Each row is a point on a tangle of strands that fork and nearly touch. The rows are in no order.
In the rows, zero is written as 128.
Two points are linked if the straight distance between their rows is under 115. Some points are linked to none.
Z_82: [157  93 123 129 133 163 136 131 112  90  95 159 129  84 101  73 145 125
 169 144]
Z_531: [146 100 101 116 121 140 182  72 158 137 130 126 114 129 107 137 142 156
 112  88]
Z_952: [132  90 123 123 144  94  99 152  85  77 149 142 114 143  93 138 140 143
  87 140]
Z_86: [133  79 189 182 135  96  86 134 147 162 105 182 124 157 163 109  87 125
 161 159]
Z_494: [105 158 150 106 151 168 153 137 136 103 179 126 170 141 131 122 137 177
 120  98]
Z_312: [120 114 156 126 138  68 124 124 123 148 132 137 187 127 190 112 133 166
 134 104]
Z_350: [111 119 103 145 117 105 171 141 118  93 144 179  95 123  98 146 121 108
 142 108]
Z_902: [ 47 138 127 108 117 136 171 148 125 145  77 140 122  84 127 119  55  43
 151 115]
Z_3: [107 189 154 127 110 110 126 120 108 149  92 198 102 120 167 142 123  62
 132 132]
Z_391: [102  90 101 145 101 128  86 115 110  85  97 152 125  99 169  94  91 144
 145 132]
Z_654: [117 115 124 140 118 137 111 148 130 173 105 144  63 116 132  96  64  44
 148 163]
Z_356: [ 86 179  83 158 136 131 132 104 150  94  82 148 121 164 140 103 113  79
 149 146]
Z_447: [161 125 143 136 100 112 121  91  99 177 174 109 129 123 102 105 173  95
  85 122]
Z_493: [150 130 125 102 119 105 122 165  92 120 124  94 123 108 118 184 139 137
 137  83]
Z_874: [174 109 133 146 155 151 164  89  85 148 108  85 162 151  98  85 184 130
 132 115]
Z_840: [119 108 109 106 146  59  87 134 118  99 131 140 108 146 159 168 166 131
  78 157]
Z_453: [127 177 157 117 128 125 141 128  93 165 132 154 105 131 127 134 149  86
 122 120]
Z_553: [167  98 139  78 168 164 158 177 168 114 116  85 195 158  92 182 180 198
  78 159]
Z_513: [169 128 139 104  98 169 125 121 118 117 132 105 134 127 111 135 176 152
  86 123]
Z_979: [140 111 193 168 123  53 111 161  79 162 146 144 126 166 130 122 103 114
  81 144]
Z_116: [149 174  94 114 130 152 164 125 175 168 145 113  92 132 121 133 110  95
 172 115]
Z_922: [136 184 185 130 120 139  57 148 119 147 146 103  74 145 156 141 106 131
 126 164]
Z_79: [ 31  99  86 180 133 130  98 125 153 104 129 198 116 108 119 121  46  81
 168 153]
Z_702: [173 148 120  97 115 164 170 168 168  84  77 128 153 120 114 165 156 149
 139 114]
Z_387: [127 145 107 113 100 153 129 173 116  49  79 135 134 103 143 144 140 153
 130 113]
Z_390: [118  76 141 127 136 102  82  80 136 107 134 148 130  98 120  82  84 140
 135 134]
Z_623: [120 159 115 113 167 143 131 106 141  75 139 149 117 140 113 169 194 133
 114 127]
Z_998: [105 168  87 157 123 114 138 108 184 105 120 129 100 171 171 126 105 131
 139 119]
Z_740: [123 137  83 132 132 200 170 107 119 115 122 132 121 151 103  83 117 110
 148 110]
Z_329: [ 95 116  83 107 113 157 113 107 179 126 136 137  89  74 108 114  84  92
 167 128]
Z_344: [135 167 157 142 135 149  84 133  94 151 128  86 117 163 169  90 122 141
 113 168]
Z_933: [140 148 116 139  93 153 147 159 131  98 133 130 116 119 171 133 137 178
 145 102]
Z_903: [ 97 112 159 129 123  99  61  93 123 133 144 161 162 152 167 106 139 146
  99 122]
Z_682: [ 92 134 144 150 116  94  86 170  82  92 120 167 138 196 189 154 113 129
  95 137]
Z_547: [ 82 137 193 132 141 148  85 144 119 158 114 151 103 105 132 129  69 112
 144 149]
Z_497: [126 133 140 161 124  80  79 173  87 170 201 139 114 185 149 142 123 117
  82 135]
Z_770: [123 122 103 107  84 123  95  77 101 162 144 123 122 111 157 113 134 129
 122  78]
Z_146: [171 154 122  91 112 196 149 102 154 135 116  75 125 137  80 163 152 134
 107 106]
Z_402: [ 99 145 151 113 176 133 140 104 136  93  95 145 126  93 120 142 152 137
 149 123]
Z_353: [159 136  77 131 111 151 162 146 133  78 130 144  79 101  85 173 135 131
 136 116]
Z_229: [166 144 138  93 109 163 188 108 173 134  71  84 132 114  67 121 110 108
 111 112]
Z_291: [ 65 110 108 166 123 121 106 141 113 152  76 173  91 127 165 119  38  39
 148 154]
Z_35: [141 114 174 168 121  95 115 121  95 173 112 159 136 171 146  84 109 112
 116 150]
Z_799: [158 148 130 124 137 166 176 111 155 124 116 105 163 131  84  81 112 126
 154 122]
Z_354: [119 129 161 116 171 126  84 144 109 104 129 130 124 105 163 145 148 172
 146 141]
Z_934: [123 119 109 140 112 128 146  89 139 120 147 160 110  85 162 128 138 180
 174 107]
Z_135: [158  97 106  97 127 149 146 139 142 140 201  66 142 161  90 188 156 179
  96  99]
Z_912: [123 140  76 175 143  89 154 108 154  89  93 144 102 139 152 146 164 142
 133 133]
Z_274: [127  79  87  99 115 178 174  69 167 147 109 124 130 102  77 122 107 110
 155  90]
Z_272: [203 106 101 141 122 148 134 124 112 161 181  55 163 152  75 167 187 140
 101 111]
Z_337: [130 121 140 108 136 141  88 128 131 122 166 127 128 112  82  90  94 122
 144 137]
Z_984: [ 71 111  81 124 117 109 124 127 139 142  88 141 128 109 135 133  72  33
 167 115]
Z_885: [141 119 123 141 130  79 123 137 139 157 192  70 127 146 121 132 121 188
  72 130]
Z_957: [161 148  96  78 118 114 119 152 121 113  93  88 119 123  96 159  94  89
 147  94]
Z_246: [124 101 127 129 133 121 172 117 130 119 183 149 113 121  79 134 122 142
 111  89]
Z_47: [148  97 120 106 150 150 173  98 105 124  90  87 186 171 117 139 185 163
 107 123]
Z_775: [135 107 121  51 157 133 138 142 174  73 102  82 187 145 104 163 178 165
  87 132]
Z_548: [176 131 121 152 121 130 123 123  96 203 163  57 139 117 108 120 120 103
 170 114]
Z_736: [101 141 126 116 151 187 158 120  84  91 140 123 148 138 106 118 122 137
 128  96]
Z_835: [152 112 153 136 114 127 106 150  99 167 184  83 149  91  87  90 105 124
 140 119]
Z_37: [162  89 135 183 123  79 111 131 139 148 191 127  88 139 144 104 117 175
  91 146]
Z_262: [128 130 129 101 145 187 167  87 121  93  49  99 171 151  91 136 162 130
 112 111]
Z_915: [ 80 143  79 167 132 155 151 100 146 133  95 154  67 134 134  88 116  79
 147 172]
Z_226: [166 139 135 160 143 109  70 118  89 173 155  56 119 158 149  93 152 139
  87 167]
Z_526: [119 181 137 119 153 134 131 172 119 145 104 116 118 133 158 121  93 103
 192 115]
Z_38: [104 171 160 142 145  64  95 135 154 129 110 195 102 137 154 151 144 102
 117 146]
Z_471: [132  96 142 171 123 132  91 152 112 120  92 183 114 110 182 103  91 104
 177 149]
Z_8: [108 128 141 122  93 115 122  99 136 165 128 139 117  87 174 120 101 143
 171  94]
Z_892: [170 109 119 124 133  78 177 143 139 187 179  65 212 151 130 155 196 162
  73 163]
Z_6: [143 107 136 118 107  98  78  85  79 141 147 138 151 141 136 105 181 119
  96 118]
Z_456: [ 86 142 127 115 131 125 136  88 173 115  97 152 105  88 100 128 116  93
 147 124]
Z_452: [147 175 121 120 166 103 131 150 184 139 155 102 135 183 104 143 152 144
 135 127]
Z_346: [ 58 122 127 171 158 144 133 124 137 102 125 168 126 118 143 112  51 136
 175 131]
Z_446: [150 123  68 107 128 131 109 119 160 120 129 142 131 104 106 100 122  59
 190 129]
Z_330: [151 150 102 136 128 118 108 130 136 164 161  76 116 163 129 127 119 119
 148 111]
Z_500: [146 152 116 135 130  70 102 140 127 109 116 164 116 144 166 144 176 121
 128 126]
Z_687: [ 88 144 112 148 110 173  99  76 138 120 109 144 104 109 151  55  91 103
 141 175]
Z_332: [128 159 186 116 172 123 132 171 109  92 116 106 161 124 148 129 171 193
 117 162]
Z_338: [ 65 163  98 122 121 162 157 179 122  91  63 162 113  88 110 152  83  68
 164 142]
Z_688: [138 136 132 100 114 149 168 146 171  89 114 178 166  86  95 157 126 128
 170 105]
Z_422: [131  86 145 152 119 123  65 144  81 113 141 144  88 132 137 119 114 143
  97 170]
Z_232: [ 47 154 154 151 157 154  96 137 144 136 116 179 116 141 165 123  60  97
 193 156]
Z_63: [ 97 147 103 118 125 188 143 129 116  55  75 110 140 156 125 147 138 140
 119 107]
Z_580: [130 136 126 149 128 123 105  78 141 136 176 136  69 141 159 123 129 158
 105 136]
Z_750: [170 120 111  93  92  99 139 179 150 124 138  79 136 112 136 185 146 160
  96 101]
Z_227: [ 87 182 186 121 140 142 115 126 117 140  96 110 148 112 142  99  90 102
 152 136]
Z_505: [101 130 118 119 127 100 129 115  92 114  91 109 139 159 141 132 116  99
 114 112]
Z_946: [109 110 201 164 160 127  80 153 105 135 118 153 121 158 164 128  48 160
 142 162]
Z_838: [144 172 147 105 109 134 147 133 208 120 150 157 142  90 101 126 120 154
 162 115]
Z_816: [120 132 176 134 117  92 129 126 106 101  83 173 168 105 180 112 139 147
 148 109]
Z_608: [ 92 112 107 102  98 137 182  66 153 148 105 132 112  85  92 133 120  68
 113 109]
Z_677: [ 78 117 159 157 123  90 127 161 109 102  90 160 122 127 201 144 130 161
 108 139]
Z_887: [109  84  84 123 106 179 155 135 138  94 101 136 117  68  78 107  74  77
 176 134]
Z_314: [175  99 149 115 122  95 182  93 149 162 123  96 147 114  92 159 146 152
 104  94]
Z_584: [134 131 122 121 145 126  98  91 156 113 181 161 103 128 109 130 179 161
 110 141]
Z_293: [107 164 119 126 122 157 154 121 127 188 163 160 105 135 138 139 129  67
 162 103]
Z_29: [103  94 101 152  77 144 144 158 124 133 112 162 108  81 114  88  73  67
 153 165]
Z_723: [116 103 119  85 134 145 161 124 148 105 189 106 164 150 129 150 170 209
  97 106]
Z_886: [154 107 190 160 131 148  85 149  76 151 155 161 117 120 149  99 150 162
 101 172]
Z_519: [176  99 137 165 153 158 153 126  92 115 118 122 115 105 116  99 152 148
 136 139]
Z_197: [189  94 136 100 138 126 195 168 171 153 150  81 211 149  96 167 195 175
  73 148]
Z_872: [155 131 146 168 159 108  68 171  93 178 191  97 129 149 150 133 155 139
 109 125]
Z_93: [153 132 130  91 117  94 134 140  91 166 176  77 169 149 141 156 192 164
  41 162]
Z_666: [160 150 155 117 132 107 131 146 113 132 148  98 153 122 133 133 195 163
  85 145]
Z_368: [162  72  86 109 141  76 116 122 126 140 163  82 155 147 102 127 147 157
  94 146]
Z_640: [205 133 125 110  93  98 171 140 170 176 146  79 151 126 108 178 175 157
 108  87]

Follow the links from the first point to the second, and from the first to the third. Name the last point that the two ways share.
Z_934 / Z_580 / Z_887 => Z_402
Z_8 / Z_446 / Z_197 => Z_666
Z_63 / Z_350 / Z_291 => Z_456
Z_3 / Z_226 / Z_526 => Z_86
Z_740 / Z_887 / Z_314 => Z_456
Z_456 / Z_838 / Z_519 => Z_63
Z_272 / Z_770 / Z_291 => Z_736

Name the points in between on the shortest way along the links from the first point to the second, in order.
Z_456 / Z_312 => Z_402 Z_354 Z_332 Z_666 Z_513 Z_146 Z_229 Z_799 Z_740 Z_736 Z_63 Z_387 Z_933 Z_934 Z_8 Z_770 Z_6 Z_903
Z_38 / Z_390 => Z_3 Z_453 Z_293 Z_116 Z_330 Z_548 Z_835 Z_337
Z_553 / Z_654 => Z_197 Z_892 Z_93 Z_666 Z_332 Z_354 Z_402 Z_456 Z_329 Z_887 Z_29
Z_902 / Z_531 => Z_984 Z_291 Z_654 Z_29 Z_887 Z_329 Z_456 Z_608 Z_274
Z_344 / Z_687 => Z_226 Z_872 Z_497 Z_979 Z_35 Z_86 Z_471 Z_391 Z_390 Z_337 Z_835 Z_548 Z_330 Z_116 Z_293 Z_453 Z_3 Z_38 Z_500 Z_912 Z_998 Z_356 Z_915
Z_584 / Z_493 => Z_623 Z_402 Z_456 Z_608 Z_274 Z_531 Z_314 Z_640 Z_750
